Each row is a point on a tangle of strands that fork, close into loops and nearly touch. The rows are in no order.
Two points are linked if the straight distance between their rows is under 71.6. Some points are linked to none.
q_872: [-15   2 -15  -8 -16 -26 -11   5  10 -14 -24 -37  16   2 -23   1  10  17
 -19  -1   5   6  34  19  -6]
q_739: [ 14  12  23 -18 -19  44  10   9  -8   1 -14  -1  28   2   9  -8 -36   3
  36  10  31  -2  12  -1  16]
q_343: [ 20   7  -9   8   1 -18   6  11 -30  26 -18 -15 -17  15  15  -6  10  -7
  21   9 -32  22 -16  14  26]
q_143: [  3  31  -8  -5  13  30   5  -7 -40  -4 -17 -19  38   7   7 -37 -30  -2
  32   2  19  10  24 -26  20]
q_507: [ 25   1 -14 -37 -28  43 -30 -34  -2   7  -2 -12  16 -32   3  21 -18 -12
 -34  14  25  -4   8 -12  -4]
q_864: [-16 -11  -3 -16 -13 -28  13  31  -2   0  -9  -6  -5 -15  -2 -30  18  -4
 -14  -5   7 -14  11  33  -4]
q_250: [-18 -23 -10  -4  12 -32  -1  -6  10   5  18  20 -41 -17 -13   5  27   2
 -22  -2 -25   8 -29  20 -31]
q_191: [-42  16  -9 -14  13  24   0   5 -21  -7  14  22  22  12 -13 -23 -26   1
 -15 -12  17  25  35  -8 -18]
q_71: [ 10   1  -1  22 -21   9 -10 -17   4 -16 -15 -27  17  19  23  28  -2  25
  -2  11  28 -22  33 -28   9]
q_773: [-23  -9   3 -25 -21 -11  29  32   1  -3  10  -5   3 -14 -12 -33  11 -14
  11 -14  15 -11  26  14   0]
q_979: [-47 -16 -16 -24 -24  15  20  15 -13 -30  16  11  -5  -4 -23 -42  -9  -5
  14 -25  38 -12  45 -17 -22]
q_359: [ -5  22 -16  23  22  11  -3  17 -19  -1 -11  21  21  44 -13 -44 -36 -19
  14 -19  -5  15  14   4  -9]
q_904: [ 13  -8  -5  31   9 -15 -23  18  42 -20   1  -3   5  39 -15  15   0   9
  -6   3  13 -45  22   1  22]
q_993: [-19  12 -27 -16  -4   2  -9   4 -10  10  19  -6   5   0 -22   8   1 -15
 -27   1  11  46   2   2   4]
q_95: [ -5  -3  13  -5   8  35   8  42 -10  -8  -8  26  11   8  -2 -28 -26 -22
  24 -16  43 -26   9  -1  -3]
q_477: [  4  -6  32  43   1  -3  -2 -11   9  -1 -16 -39  25  16  32   7  -4   4
   3   8 -46 -15  -8 -13  -8]
q_170: [ -3  -2   5  23  -2  22 -16  24 -11 -11  -8   7  26  27   9  20 -15   1
 -15   9  14 -36  25   5  10]
q_682: [ 24  10  21 -43 -12  10   3   0 -10  11   5  15 -15 -51   2  -8  -5 -22
  12  -1  17 -13 -25  17   1]
q_459: [ -6  -8  -8  19  22 -17 -27   6  30 -37  -5   0  -4  16 -13  -2  13  24
 -11   6  26 -52  25   2  13]
q_289: [-18 -28 -32 -24  -5 -12   6  16   6  -6  16   4 -31 -31 -22 -50  20 -13
  -5 -12  27  13  -9  12  -2]
q_96: [  8  -9  -1  20  22 -23  -4   1  32  -1 -10  14 -47  14 -13  15  23  21
  -3   3 -20  15 -19  28   1]
q_273: [-15  16  -4 -19  -1 -16   2   2  -1  20  22  -6 -12   1  -1  16  17  -7
 -10  -3   2  39 -27   1   7]
q_424: [ -3  -8  36  17 -22  -2  13  26  28   7 -15 -14   5  19  11  -3  18  -7
  13 -19  -3  17  -8   3 -17]
q_385: [-10   4  -7  16  13 -38   4 -37   9  -6 -13 -17 -13  16 -13   8  10  30
   1   6 -62  31 -18  19  -4]
q_62: [ 15  10 -38 -19 -15 -13  20 -11  12  39  30  14 -26 -13 -10  -2  10 -20
   0   0 -25  57  -9 -23   9]
q_841: [ 10  -3   4 -23  19 -34  21  14  12  17  28  26   6  -7 -15  -3  35   2
  33 -15  14  36 -20  16 -12]
q_94: [ -1 -32 -21  12  -3  17  -7  35   8 -16  -1 -17  42  60  -7   9 -29   3
 -18  24  -3 -15  40  -1 -27]
q_813: [ 23  17 -14 -21   3  -1   4   1 -33  25 -26 -13 -17 -12   8  -2  -7 -12
  19  16  -4   4  -9  -4  36]
q_694: [ -1  -9 -15 -46 -19  47 -10  -4  -7 -14   3  16   6 -36   2 -19 -22 -22
 -14   6  51 -31  19 -29 -26]
q_156: [-12 -29   9  19 -30  -4 -11  35  17 -28  15  -9  15  39   5  18   2   9
 -15  17   2 -51  41   4 -17]
q_58: [ 17   2 -27 -12   8  -9  16 -23 -15  39  11  18 -44 -21  10  -1   9   0
  14   0 -46  53 -16 -35   1]
q_497: [-12   8  29  23  -7  -6  10   4  20  -3 -12 -17  -9  11   1  11  19   1
  -2 -26 -16  25 -14  -3 -17]
q_309: [ 19 -25   5  18  -4  -7  -2  31  26  11  -7 -26  16  35 -13   1  -1   0
  -5  17 -32   3  -8  32 -17]
q_797: [-38 -12 -12   0 -26   7  -4  12 -21 -28  -6   1  15  45  -2  23  -9  20
 -17   4  16 -17  50 -19 -31]
q_517: [ 21 -22 -20  15   9  -1  -5  29  26  -4  -6 -12  25  37 -34  13 -11  13
  -4  21 -14   9  -8  52 -13]
q_298: [  5 -24  -6  17   8   8  -8  26   2 -16   4  -7  31  46  17  23 -13  15
 -11  26   6 -48  45 -10 -14]
q_778: [-28 -17 -10 -12 -23  -3  -2  12   6 -25 -12 -19  26  29 -19  15   3  16
 -18   8  18 -12  50  19 -26]
q_484: [ -5  12  -2  -2   2 -28 -28  -3  16 -21  -6 -21 -10  28 -38  16  19  13
 -13  11 -37 -14   8  23  26]
q_677: [ 39  16  18  10   0  27 -18   6 -18   4  -8 -18  14  11  16  26 -13  -5
  16  18   7  -1 -39  23  27]
q_900: [  0  -8  -9   8 -10   5  -4 -14  11  -8 -12 -11  17   0  11  13   1  28
 -27   8  37 -18  36 -30  -5]
q_207: [ 10   9  -2  23  25  -3  18 -38   4 -12 -12  27 -46  -5  15  17 -23  14
   5 -22 -53  -7 -25 -20   5]
q_470: [ 14 -14  27  23   9 -22 -26  20  50 -11  14 -24  17  43  -3   9   8  15
  -7  23 -33 -44  12 -14  -9]
q_196: [-10  37  -1 -27  21  20  15  18 -19  -9   1 -15  22  -6 -14 -32 -23 -17
  19   1  24   5  28 -26  24]
q_786: [ 16 -13  29  18 -29  10  25  35  24  16   0  -8  13  13   8 -12  -6 -15
  23 -17  -4  -3  -9   3 -11]
q_255: [ -6 -11  -5 -10 -13  22 -19   1 -18 -30 -11  10   0 -21  13  11 -10   8
 -15   6  56 -64  19  -9 -22]
q_244: [ 20  14  13 -11  -9  12  19 -20 -34  16   5 -28  29 -28  16 -16 -15  -6
  52  19   1  22 -11   0  34]
q_889: [-25 -10 -31 -23  27 -12  11  11  -3  -1   5  31   4  -4 -34 -36  -8   0
  -1  -6  24  23   8  25  -2]
q_268: [ -2 -17 -33  20  -1   7 -11  28  -5 -13 -14 -33  44  57 -13 -12 -20   2
  -1  15  -6   7  35   4 -19]
q_217: [  3 -14 -10  16  20 -12  18   8  13  16 -25  16 -33   8   6   5  25  14
   5   5   2  29 -22  15  18]
q_9: [  3   6  -5 -11  24 -12  28  13 -15  18  24   5  36  11   2 -11   4   3
  37   3  13  39 -13  13  25]
q_958: [ 16  -2 -11  18   6 -28   7  24 -19  17 -11 -18 -14  28   8   2  14  -5
  24  10 -59  25 -21  21   0]
q_955: [ -7  13   9 -15 -27   1  10  -4 -19  25   4 -10  10 -18  13   3   2  -7
   0  -2   9   9  13  -9  13]
q_139: [ 17   2  13 -22   8  17 -36 -30   8  -7 -16  -3 -15 -35  14  23   3   4
 -28  18  32 -37  -4 -13  -8]
q_66: [  2  23  17  -7 -15   8  25 -11 -12  25   7 -21  23 -17  13 -12  -2   3
  27   0   6  24   0 -12  24]
q_220: [  9  16   0  13  15 -22  10 -31 -28  20  10   2  -7  -4  24  11  12  10
  27  -6 -29  43 -43 -11   8]
q_275: [-14 -17  -7   3   6 -33   5 -13  20  -5   0  16 -42 -14 -20   4  36  16
 -26   3 -19  -8 -14  36  -4]
q_22: [-24  20   4   4  10  18 -19  18 -43 -23 -13   7  24  31  13 -12 -16   1
  -7  -8  23 -13  40 -36 -34]
q_636: [-15  -7 -24  -6  26   0  11  20 -13   6   1  36  -8  -6  -9 -19   4 -15
  -7   0  29  12  -5  26  10]
q_983: [-22 -26  -2   7 -10 -11 -22 -26  32 -17  32  -7 -13 -31   4  -7  20   3
 -47  12  -5 -40   7 -27 -17]
q_320: [  5   3   0 -21  45 -16  39   8   1  12  36  27  21   1 -18  -4  15   6
  41  -1  20  20   2  14  17]
q_54: [-34  -1 -10 -17 -11  21   6  -1 -11   1  10  10  16  -7  -8  -6 -19   6
 -22  -3  42   8  37 -21  -7]
q_601: [-37 -23  33  24 -25  -4  -3 -12  18 -30  21  -2 -21  -9   5   0  27  10
 -11 -19 -13 -37 -15  -4 -25]
q_612: [ 13  16 -32 -14  16   8  -7   7 -28  17 -22  10 -27 -10  -5  -6  -4 -16
  -6   5  15  15  -1  -9  34]
q_742: [ 28  11   5 -28   9   2  25 -41  -8  35  12  20   3 -41   7 -10  -5   0
  23   2   1  27 -22  -7  23]
q_879: [ 28  -9  30  22 -17   5 -11  -1  21   3 -27   0  -9 -12  18  11   1  -5
   5  -3  10 -36 -20  21   8]
q_368: [ 18  -2 -10 -58 -17  45 -25 -16   4  -4   2   3  13 -32  -1  -9 -30 -18
 -14  13  37  -6  12 -13 -12]
q_762: [ 41  -1  24 -15  -4  16 -17   7 -18   2 -49 -22  18  -6  26   2 -17  -5
  13  16  14 -33   0   3  -7]
q_616: [ -4   3  46  25 -28 -10 -10  -4  28 -15  16  -4   5  13  11  25   8   9
  -9 -11 -27 -45  12   1  -3]
q_418: [ -7  -9 -29  16   8   0  -9  21  16 -16 -12  10  19  32 -33  13 -18   9
  -9   1   7  20  -2  58  -9]
q_158: [  3  21 -20  36  12  30 -30  -6 -32 -15 -24   2  16  35   4  -9 -26  -9
   4 -11  19  -2   6 -14  12]
q_461: [-17  -4   0  32  -4 -16   8  -3  -9   8   7 -27  25  20  14   5   9  10
  21  20 -21  37 -15  24   4]
q_835: [ 13 -10  27  32 -30  25  12  14  -6  13   9 -40  26  26  22   1 -13  -9
  24  17 -22  12  -3 -19  -5]
q_537: [-34 -14   1  16  18  23 -11  31  -7 -18  -6  -5  25  39   3  17  -5   3
 -21  15  20  -6  19  11  -1]
q_400: [ -8   8 -30  -3  26   0 -12  22 -17  -2 -17  17 -28   0  -9  -4  -3  -9
 -10  -7  27   6  -3   8  20]
q_882: [  5  -6 -22 -16   6 -27  25 -15 -23  29  -9  -1  -2  -8  -6 -20   5   5
   4  15 -16  42  16  16  32]
q_178: [ -1 -27  12  25 -19 -22  23  14  13  -3  13  15 -10 -10   1  -6  24   1
  12 -24   3  -1 -22  38  -6]
q_213: [-37 -12  19 -21 -26  -9  25   9  10  11  40  18   3 -27  -1  -5  16   2
   8  -9  16  18 -12  12 -22]
q_17: [ 19   5   1  20  17 -19  23 -26  -4  13 -21  26 -52 -11  14  15   0  17
   7 -17 -42  17 -34 -10   0]
q_4: [ 13   4   4  27   1  -9 -11  -8 -15  11 -34 -21  -5   7  23  -1  12   0
  -1   9 -31  -3  -4   1  30]
q_613: [ 16 -10  28  30 -15  14   1   4  -2  21 -22 -42  30  17  33   7  -4  -1
  15  18 -18 -10   4 -23  -8]
q_707: [-10   8  12  21  32 -32  -6 -14  28 -15   9  23 -45  15 -22  21  17  25
   1  -8 -50   5 -33  10  -8]
q_367: [ 26   9 -27 -38  -5  22   9  -7  16  29  24   8  -6 -41 -11 -21   2 -40
  -3   9   4   8   1 -23  23]
q_568: [  3  20   8  27  21 -36  -5 -15  30 -20  17   6 -29  42 -20  16   6  19
  11 -16 -73  -1 -20   3   5]
q_467: [  6  25  -4 -26  25  42 -12   1 -21 -10 -25  16   2 -16  -8 -33 -34 -16
  -1  -9  44 -14  11 -17 -13]
q_947: [ 13  -6   2   5   3  30 -29   8 -14 -28 -18   9  13   7  13  19 -19   2
  -6   0  33 -60  24   2   1]
q_104: [ 25  35   2 -33  26  24  18  13 -27   3   2   8  17  -1  -5  -9 -21 -19
  37  -3  32   3 -14  16  31]
q_988: [ -3   3 -14  -6 -12 -36  -2   1  -1   2 -20 -31 -11   3 -22   0  20   5
 -24   0 -16  20   6  11  -1]
q_28: [  4  17  38   7 -10  -6  39   1  -2  16  10   9  17  -1  18   7  -2   0
  28 -32 -19  28 -29  -6  -7]
q_258: [ 21  -7  34  -1 -26  40  20  29  15  21  -5   0  29   7  13   5 -16  -6
  32   3  10  -2  -4  -1   3]
q_830: [ 10   7  42  -1   2  13 -13 -32   7  -6 -27 -11 -19 -38  18  12  -1   1
 -18 -17 -17 -27 -24 -15 -23]
q_276: [  3   6   1  12  -1 -36   6 -17  15  -7  -9  -5  -1   8 -23  20  12  24
  11 -11 -43  34 -23  38 -32]
q_579: [ 26  -6 -10  35 -11 -14  10  17   5  17   3   2  -1  26   2  20   1   0
   1  -9 -13   1  -8  28  23]
q_691: [ -9  15  -6  -4  14  27 -25  11 -33 -18 -21  22   7  -4   6 -22 -30 -12
  -6 -20  42 -25  26 -20 -33]
q_741: [ 12   9 -26 -32  12  -8  20   0   4  26  29   9 -10 -27 -20 -11   3 -18
   8   4   0  40  -2 -18  28]
q_392: [ 27 -12   0  20  12 -23  11  22  10  19  -7 -21  -7  38  -7   6   6 -12
   4  13 -59  13 -20  29 -13]
q_135: [  6   6   0 -34   9  -3  22   9 -21  32   8  15 -10 -42   4 -16   8 -22
   5  -3   9  -4 -18  14  17]
q_380: [-16 -13 -13  13  21  -5 -30 -14  11 -31   4  10  -5  -8  -6  12   1  14
 -33   9  36 -58  25  -8  14]
q_651: [-28  -6  18 -21 -10   4  13  -6  15  24  23  12   6 -38  16   4  12 -13
 -29  -5   3  19 -14  -7 -22]
q_205: [-34 -24   1  16 -30  -6  -8  20   5 -30  10 -14  -5  -3  -1  -4  20   3
 -11  -4  32 -28  15   7  -8]
q_548: [  6 -18  -9 -17  22 -32  21   8  21  21  -2  31 -23 -11  -8  -2  27  13
  20   1  15  38 -23  18   0]
q_18: [ 19 -16   9  29  14  -3 -24   7  35  -8  23 -44  29  45   6   9  -3  14
  -4  41 -21 -25  23 -19  10]
q_436: [-22 -17 -35  -3  -7  -8   4  14  10 -28  -3  13   5  10 -38  -4  -2  10
   8 -12  24  12 -10  62 -16]
q_756: [  0  14   7   2  17 -16 -37 -28  26  -8   3  -7 -25  -3  -7  13  19  12
 -26  13 -12 -16   6 -28  23]
q_780: [-23 -28  24 -12 -34  14   6   1   4   8   1   2 -15 -37  19 -13  17  -4
  -4  -2  22 -24   1 -13 -23]
q_910: [ -5  19  10 -35   2  26  34  -6   4  14  42   4  10 -31 -10 -14  -4  -3
  13  -2  20  -3  16 -13  15]
q_937: [  5   0   2   1 -10 -38  22  -9  14   4   3   2  11  13 -16  17  17  19
  18 -33 -31  48 -24  18 -32]
q_733: [ 31  22   9   2  12   5   7 -47 -23  10  -8  12 -14 -17  19  26  -5   8
  29  -6 -20  34 -58  -5   0]
q_912: [ -6 -12  18   0  -2   8 -25 -34  27 -19  16   1 -21 -37  11  -2  17   0
 -36   2  -7 -46  -9 -35 -31]
q_100: [ 17  14  -9   9  -6  26  -5 -22 -26  -8 -25   5  22  -1   5  12 -25   1
  -6   1  28  -5   0  21  33]
q_520: [ 12  10   4 -21 -33  23  -6 -31 -12  24  -3  -3   8 -33   9  13 -12  -4
 -20   3   7   6   0 -15  12]
q_478: [ -5  19  -6  -4  -3 -14   4 -26 -19  27  20 -12  -5  -8  13   9   9  -4
   4  -5 -20  49 -33 -13   5]
q_86: [-23  -1  -7   4  13 -14  -7  -6  -1  -4   3   4   5  10  -3  25   5   9
 -29   6   3   3   3  31  19]
q_582: [ 13  -2  35  47  10   0  -3   6  44 -12  22  -2  -4  31   0  14 -16  -6
   2 -10 -46 -30 -25  -4  -7]
q_630: [ 24   4  14  -2   4  11 -31 -41   2  -2 -31 -13  -5 -16   9  29   1  11
 -15  25   0 -25  -9  -5  21]
q_449: [ 20  38  31  15  19  -5 -22 -38  -2 -16 -18 -16 -22   2   9  15 -12   8
   5  -9 -60 -45 -22 -28  13]
q_753: [ -9 -20  20  -5 -40  19  -6 -21  20  -5   6   1 -12 -41  17  -2  12  -9
 -18   9  10 -26   2 -41 -44]
q_929: [ 22  12   7  -2  18  21 -26 -38  -3  10 -14   5 -22 -19   9  25   1  15
  -7  22 -10   1 -35  -3  17]
q_843: [ -9 -10   0   0  -9  22  26  35  -6  -7  -6  16  22  20  -6 -14 -24 -12
  21 -12  36  -6  20  11  -7]
q_997: [-23 -11   2  -4 -24  22  10  -7   1  -3 -14   0  17  -9  11   2  -8  16
  -9   2  46   4  39 -41  -8]
q_515: [ 15  -3  21  39   8 -20 -18 -23  14   0 -16 -23  15  20  19   4  -2  14
  -2  16 -33 -27   4 -10  24]
q_511: [ -6  32 -14 -16  32   9  26  18  -5  -4  20  -3  -3   1 -26 -26 -13 -19
  19 -19  25  19  13 -11  27]
q_893: [ 10   2  -9 -23   9 -47  24  -9 -10  16   3  18 -21   9  -4  -3  17  13
  26 -31 -41  51 -26   3 -26]
q_346: [  2 -12 -31 -18   9 -30   4 -18  -8  20   8  13 -53  -2 -11  14  11  25
 -12  19 -45  47   1   9  -6]
q_153: [ 15  10  22  12 -18 -27  25   4  10  20  24  14  18  14   3   8  19   5
  31 -40 -14  42 -22   6 -10]
q_634: [ -4  22 -13  21   7  32 -24 -24 -33 -12 -17   8  21  10   3   7 -34   3
 -15  -3  31  -6  13  -8  15]
q_319: [ -8  17  33  13   0   1   2 -17  10  -9 -27 -10  -7  -9  15  14  -5  -3
  -8 -31 -28 -11 -12 -20 -19]
q_664: [ 17  -3 -10  20  10 -20 -27  17  25 -32   2 -23   2  50 -25  10   1   3
  -3  10 -18 -20  14  21  23]
q_182: [-10  -3  42  33 -25 -10  -2  -1  20 -33   6  -6 -14  -2  14   2   8   5
  -8 -29 -21 -49   6  -8 -22]
q_11: [ 15  -1 -23 -18  22 -25  23 -15 -17  12  17  29 -41  -1   3   6   2  12
  20 -24 -48  52 -23 -34 -18]
q_685: [  4   6 -16  20   5  29   3  -2 -39   2  -5 -20  43   9  19 -27 -32 -13
  42  13  10   7   8  -2  27]
q_279: [ -9  -9   4 -17   0 -21   8  13 -19  17   7  11 -24 -29  10 -13  20 -21
 -11  -7  -5 -14 -12  25   1]
q_454: [  6  10  14  17  16 -24 -26 -16  16 -11  -2 -26  11   7  15  14  16  20
 -21  18  -5 -36  24 -19  28]
q_690: [ -4  -8  18 -18  -4  33 -21  -1  -2 -11 -19  -5   1 -23  16  22   3   8
 -26  28  45 -36   3 -14 -25]
q_452: [ -3  -1 -20  23  18  -7 -17  24 -12 -17 -24  11  14  41 -23 -32 -27 -12
  -4 -24   3   7  34  14 -20]
q_119: [ 10  -3 -40 -28   6 -31   4  15 -15  12  -6  11 -47   4 -18   9  15  20
   9   5 -22  36   0  18   5]
q_627: [ 18  17 -10  40  16  31 -20  14 -26  -7 -16   8  26  37   5 -34 -40 -18
  16 -16   5  10  11 -17  -7]
q_586: [ 19 -12   9  27 -10 -22  17  12  12   2  -6  30 -32  -3   7   1  18 -11
  15 -26 -15 -14 -35  27  -6]
q_41: [ 11  23  11  17  19  -8 -10 -46   1  -6 -29  -7 -40 -13  14  15  -5   7
   0  -5 -49 -17 -16 -35  14]
q_47: [ 12  -6   8  13  10 -10  14 -21   2  31 -31  13 -28 -24   8   3   7  12
   3   5 -17  27 -22  -1  12]
q_591: [-31 -13   7  -9 -13  10  12  28  -1  -4  26  23   8  -7  -7   6   5   2
  13 -10  47  13 -11  27  -6]
q_288: [ 14  -5 -12 -37 -27  20  -4   8  25  14  20   2  10 -50  -3 -32   5 -36
 -10   4  17  -4  16 -37   2]
q_179: [ -3  -1 -28 -23  -8 -36   8  18   3  11 -17  -6 -33  -6 -32  -4  19   1
   4 -10 -14  27   9  25   9]
q_330: [ -7   1   9  -8   2 -42  12  -1 -21  29  -4  16 -21  -3   2   7  18   2
 -12  -4 -32   2 -10  27  11]
q_302: [  9  27  -5 -36   3  48 -18 -14 -22  -4 -18   4  11 -28  -4 -14 -31  -9
   4   1  42   7  10 -12   8]
q_625: [-17 -13 -24 -31  11 -29  22  20   6  -7   7  18   7  -8 -35 -17  10   9
  12  -7  26  23 -12  52 -15]
q_409: [ 32  -7  32  26  -5  -1  10   7  12   9 -23  20 -18 -14  21   4   2  -9
  16 -13 -18 -17 -34  14  -7]
q_944: [-10   8 -41  18  16  -6 -13  18 -18 -13 -14 -35  24  46 -17 -14 -14  -5
   6   6  -7  25  11  17  11]
q_624: [ -1  16  30  -1 -22 -12 -15  -9  16 -16   8 -21 -11  -6  18  28  20  19
 -17  -1  10 -45  26 -42 -19]
q_659: [-40 -15 -30 -11 -10 -13  -9  22  -3 -41 -13  -2  14   9 -22 -11  -7  16
 -15 -14  24 -11  45  19 -40]
q_488: [-28  17 -26 -19  26   6   1  -7 -27  -4  11  35  17  14 -27 -33 -24  -3
  -4 -18  10  36  16   6  -4]
q_417: [ -6 -17  20  26 -38 -10  -6  22  20 -19  13 -12  10  28   0  28   6   1
 -11  -2 -11 -34  23  14  -5]
q_56: [  0  15  13   2 -12  36  34  20  -8   0   9  15  32  25   1 -15 -39  -1
  34  -9  25   7  27  -4  18]
q_793: [ -5  13 -39  20   6   5 -12  -1 -33  -3 -13  -7  12  34  -5  -9 -17 -15
   6   2   9  18   4  10  31]
q_973: [  8  13  36 -19  -5 -10  46  -1  -2  24  18  24   9 -27  13  -7  -5  -7
  24 -29 -14   5 -16   2  -9]
q_393: [ -4  16   5   6  -6  26 -13  15 -31  -6 -15 -50  22  14  23   9  -4  -7
  16  18  22  12   4 -20  12]
q_798: [-18 -12 -10  -3  17 -11   5 -18  14   4   9  28 -38 -24   5   3  16 -20
 -25 -15 -43  11 -43 -11 -38]
q_99: [-10   5 -13  -2  12  -8 -25 -20  18   1  19  -3 -35 -11 -20  19  23  -8
 -43  18 -12   1 -11 -12  16]
q_842: [ 27  -5  -1 -36 -23  17 -13 -22  -1  12   5  17 -19 -61   7 -13   9 -39
 -15   4  -4 -11 -32  -1 -16]
q_59: [-11  -1   3  -8   4 -10  20  16 -13  20  13 -13  32  13   8  -5   0  12
  25  19  -4  42  -8  28  10]
q_37: [ 17  -5  14 -16  -6  10  -7 -21  11  14 -17   6 -30 -50  15  -5   5 -16
 -19  -1 -15 -20 -32  -7 -24]
q_142: [ -7   5  34   7  15   1 -19 -45  24 -20  -6   9 -20 -37   7   0   3  12
 -21 -14 -21 -50 -12 -36 -22]
q_926: [-19  -7   1  29 -11   4  -6   4 -20  -5  14 -36  36  27  21  18  -4   8
  -3  31 -18   6  11  11   8]
q_166: [  8  -1  44  29  22 -13 -27  11  58 -14  11 -10  -1  33  -1  -5   3   5
  -6  13 -47 -28  -1  -6   4]
q_595: [ 23   0  19  21 -18   9  -9 -11   7 -11 -16 -41  26   6  35  23   5  20
  14  24  -2 -26  21 -34  -9]
q_338: [ -8 -18 -14 -17 -28   6   2   4  20  11  22   1 -14 -43 -10 -39  22 -32
 -11  -4  25   6  -4 -15  -6]
q_566: [ -6 -10 -20 -35  16  -3  28  18  12   6  32  23 -25 -34 -26 -44  10 -12
  19  -9  29   2  -9   8  13]
q_98: [  2  13  -7   3  11  -7 -20 -28  10  11  12  15 -58 -13 -13  24  19  -5
 -23  -4 -39  10 -24 -21  10]
q_954: [ 38  23   8 -24  -1   5   9 -48 -11  28  -3  28  -6 -36  13   3 -11  -7
  22  -8  -9  26 -39  -4  -3]
q_394: [ 17  -1 -13 -15   7  16 -11 -23   1  17  -5  27 -28 -32   3  23   5   3
 -13  14  12  -5 -35  11  15]
q_300: [ -2 -11  16 -11 -43  14  -6 -13  10 -12   2 -21 -11 -30  11  24  15  13
 -15   4  27 -36  26 -50 -29]
q_183: [-27  -1 -10  -4  -2   6  -3  29 -29 -20 -18   4  25  41  10  -3 -21  18
  -4  -2  19  -6  53 -29 -26]
q_160: [-16  -1 -27  -9 -12   3 -19  -6  14  11  13  -7  -9 -12 -14  20  15 -13
 -49   5  11  14   7 -13   3]
q_759: [-46 -15 -11 -29 -10  -2  28  29   1 -18  23   4  10 -18 -30 -46  -5  -4
   6 -14  34  -3  37   3 -10]
q_366: [-12 -29   8 -33 -29  38   5   4  -1  -1  13   8  -8 -45   6 -28   2 -10
   3  18  48 -31   9 -14 -13]
q_978: [  5  21  27  37  15 -15  -5 -10  20 -12  25   9 -10  29  -2  20  -1  -8
   4 -23 -52 -15 -29   8   6]
q_715: [ -7  -2  -2 -16   6 -14  16 -15  11  26  20  20  -5 -27  11  -1  14 -20
 -23 -16 -37  34 -25 -12 -28]
q_396: [-12 -19   8  17 -17  -2   6  22   5 -12  28  22 -13   3   2  11  20   5
   7 -16  27  -4 -26  41  -4]
q_888: [-12 -20 -17  -3  -5  -9 -33 -16  13 -25  18   5  -2 -17  -6   3  20   9
 -48  12  25 -49  25 -16   1]
q_168: [ 35  29  -6 -22  20  11  10  15 -38  17  -5  -8   7   1   0  -9  -1 -16
  41   5   2  12 -22   2  47]
q_693: [-41 -12  -5  -5  17  12 -10  16 -10  -9   4  11  14  22   0  11   2   7
 -25   9  21   7   5  28  -7]
q_618: [ -2 -21  -4  42   3   4 -26  -2   5 -17   9 -38  34  48   9  12  -5  12
  -4  35 -11  -4  15  -7  12]
q_265: [  1  25 -30 -40  44  10  23  -3  -5  12  35   7  -3 -16 -37 -21  -1 -25
   4   1  17  39   5 -16  25]
q_339: [ 21   7   2  10 -10  19   5   3 -39   8   3 -26  33  -7  25 -16 -25 -20
  49  29   5   9  -6  11  33]
q_673: [-17 -10 -13  23   4  -9  -4 -17  -4   4 -17   3  11  16   0  10  -2  15
 -32  10   5   0  25  16  29]

A fork is a point with three links, a tip a point with one. Leave the first point through the second and follow the links. Name the first fork or tip that comes.
q_213 / q_651 => q_96
q_392 / q_309 => q_889
q_582 / q_166 => q_217
q_733 / q_220 => q_99

A tip is a point with one link. Name the tips that can be reached along the links from each point below, in the order of the rows.
q_213 => q_879, q_449
q_813 => q_742, q_835, q_104, q_98
q_86 => q_601, q_100, q_452, q_394, q_673

A piece is all that can be reached along the links. How many separate loops has the piece of each point below (a circle has one, a figure eight two, a Y none), and how many tips (points with one link)?
q_98 => loops 2, tips 4
q_339 => loops 0, tips 10
q_630 => loops 0, tips 5
q_166 => loops 1, tips 2

Name the points in between on the shortest way along the links from the first point to the second, in order.
q_478 / q_71 => q_273 > q_993 > q_160 > q_99 > q_756 > q_454 > q_515 > q_477 > q_613 > q_595
q_979 / q_753 => q_759 > q_773 > q_864 > q_279 > q_135 > q_682 > q_842 > q_37 > q_830 > q_142 > q_912
q_973 / q_244 => q_28 > q_153 > q_937 > q_893 > q_11 > q_58 > q_62 > q_741 > q_265 > q_511 > q_196 > q_143 > q_685 > q_339
q_191 / q_477 => q_54 > q_997 > q_900 > q_71 > q_595 > q_613
